A landscape with many valleys, sampled at points; each row gives a point and its height.
From any point a ball rolls to the lowest of the 5 points nearest to it. It stops when none of these is lower. Distance is the straight distance between rows; heights are no part of it.
vakim: [-17  -4  -2 -15   8   2  -4   7  -3   0 -14]  height 347
Nuvat: [ -9  10 -11 -17  -6  -8 -25   2   7  -4  -3]  height 235
Razem: [ 28  -2 -16 -17  14 -13 -28  -4  19 -15  13]  height 396
genu: [ 35 -27   1  35  -2   4   3  19   2 -17  -5]  height 179
gaz: [-33  -1   6  -6  -1   9  23 -19  -7   8   5]  height 491
sos: [ -4 -12  13  19  -7  11  32  -9  -3  -2  13]  height 377
sufip: [ 42  21 -25 -24  18 -19 -42   4   6  10 -19]  height 495
vusom: [-26  28   2 -27   0  -5 -17   3  -5  14 -19]  height 354
vinu: [  2  31 -16 -28  -5 -17 -23 -21   0  13   2]  height 204
sedu: [ 22 -21   4  22   5  10  15   7  -1  -6  -2]  height 158
gud: [ 41   8 -18 -23  23 -12 -34   2  20  -2   0]  height 465
bam: [ -2 -15  -3   6   4   1  -6   9   0 -13 -11]  height 154
zovud: [ 27  28 -21 -33  23 -18 -24 -13   5  16  -9]  height 464
tapi: [ 24 -26  -5  32  -2   1  -2  17   0 -20  -7]  height 136
Mez: [ 17  25 -17 -27   8 -18 -24 -13   7   9   6]  height 312
botad: [-10  -6  17  30 -19  11  31  -2  -8   4  19]  height 344
dizak: [-39   8   4 -22  11   3  21 -20  -3   9   2]  height 444
kedu: [ 40 -27  -5  39  -6  -2  -8  24   1 -24   1]  height 262
muvup: [  7 -14  24  35 -16  13  26   9   4  -9  31]  height 176
sas: [-33  -4  10  11 -14   7  24 -18 -14   7   3]  height 527
ren: [-23   7  -2 -21   5   2 -10  11  -1  10 -15]  height 470
Defa: [  1  38 -17 -32   1 -20 -25 -19  -3  16  -5]  height 191
Nepuz: [ -8  -9  -4  -7   6  -4  -8   9   3  -9 -14]  height 216
Fava: [ 27 -19  15  29   8   9  18  16   2  -7   3]  height 210
pulil: [-24  -2  33  33 -27  22  26  16 -12   2  11]  height 664
Kinis: [-21  -9   5   8  -6   7  27 -16  -6   2   9]  height 476
Mar: [ -5  -9  24  32 -22  15  28   6  -1  -6  26]  height 335
Gug: [  9 -20   9  15   7   7  21   1   1   3   0]  height 246
dol: [ 29  13 -14 -23  12 -13 -25  -5  15   1   8]  height 368
Sese: [ 33 -26 -17  21  -7  -7 -15   2   7 -27   6]  height 230
Feg: [ 26 -15 -17  -2   7 -13 -23  -7  17 -22  12]  height 392
Kopap: [-33  -3  12  17 -20  13  30 -10 -13   3   6]  height 538
fafad: [ 39 -25  19  39   3  15  11  26  10 -11  17]  height 266
vel: [-17  27  -6 -27  -7  -8 -26   4  -2   4  -7]  height 288
bosiz: [ -4  -8  -9  -6  -5  -8 -18   8   0 -13  -4]  height 195
Mafev: [  3  28 -10 -25  -4 -13 -24 -11   5   7   4]  height 247
vas: [-34  28   5 -35   8   1  -7   0  -6  18 -22]  height 341
buleb: [-22  -4  12  21 -16  10  28 -12 -12   3  12]  height 486
Mizer: [-34  42   0 -34   0  -1 -11  -5 -13  26 -26]  height 309
sim: [-10 -11   0  -7   9   2   5   6  -1  -2 -15]  height 283
mosap: [ 15 -24  -4  21   2   0   2  11  -3 -12 -13]  height 44
roba: [-37  15   5 -27  11   9  10  -7  -3  17 -11]  height 393
Gura: [-24  45 -13 -29  -8 -11 -21  -7 -13  24 -21]  height 196
peve: [-31  -2  23  30 -27  20  29   6 -19   8   7]  height 617
Tas: [ 11 -18 -14  14  -5  -8 -11   8   5 -20  -6]  height 139
Fuf: [  1 -17   4   6   9   6  15   4  -2   1 -10]  height 238
Velos: [  1 -11  18  25  -9  11  31  -3  -3  -3  20]  height 339
dab: [-31  10   4 -25  11   3   1   3  -1  13 -14]  height 477
tepog: [-12 -13   0  -4   9   3  17  -1  -5   5  -9]  height 308
zod: [ 13 -14  12  28   3  15  26  -1   1  -1  12]  height 265
Faleb: [ 17   8 -14 -21   6 -15 -29  -8  17  -5   9]  height 197
zam: [ 37  22 -16 -29  26 -14 -32  -2   9   8  -9]  height 513
salaf: [ -4 -16   7   3   9   6  20  -5  -2   0   2]  height 65
bifa: [  4   0 -16 -12  -5 -15 -25  -2   9 -12   5]  height 236
pibom: [ -4  -5  22  31 -19  12  26  -3  -7  -2  24]  height 161

Where does a ball stop that starts at each point below?
roba | Defa
dab | Defa
sufip | Faleb
zam | Faleb
buleb | pibom
fafad | mosap
bosiz | mosap

Call two points neighbours if one is among the 5 nearest of the other. Go from one point of each pair to the other, from neighbour to neighbour, staying as low as possible. Name the highest point that can't be avoided.
Faleb, pibom | zod
mosap, Faleb | bifa
mosap, salaf | Fuf
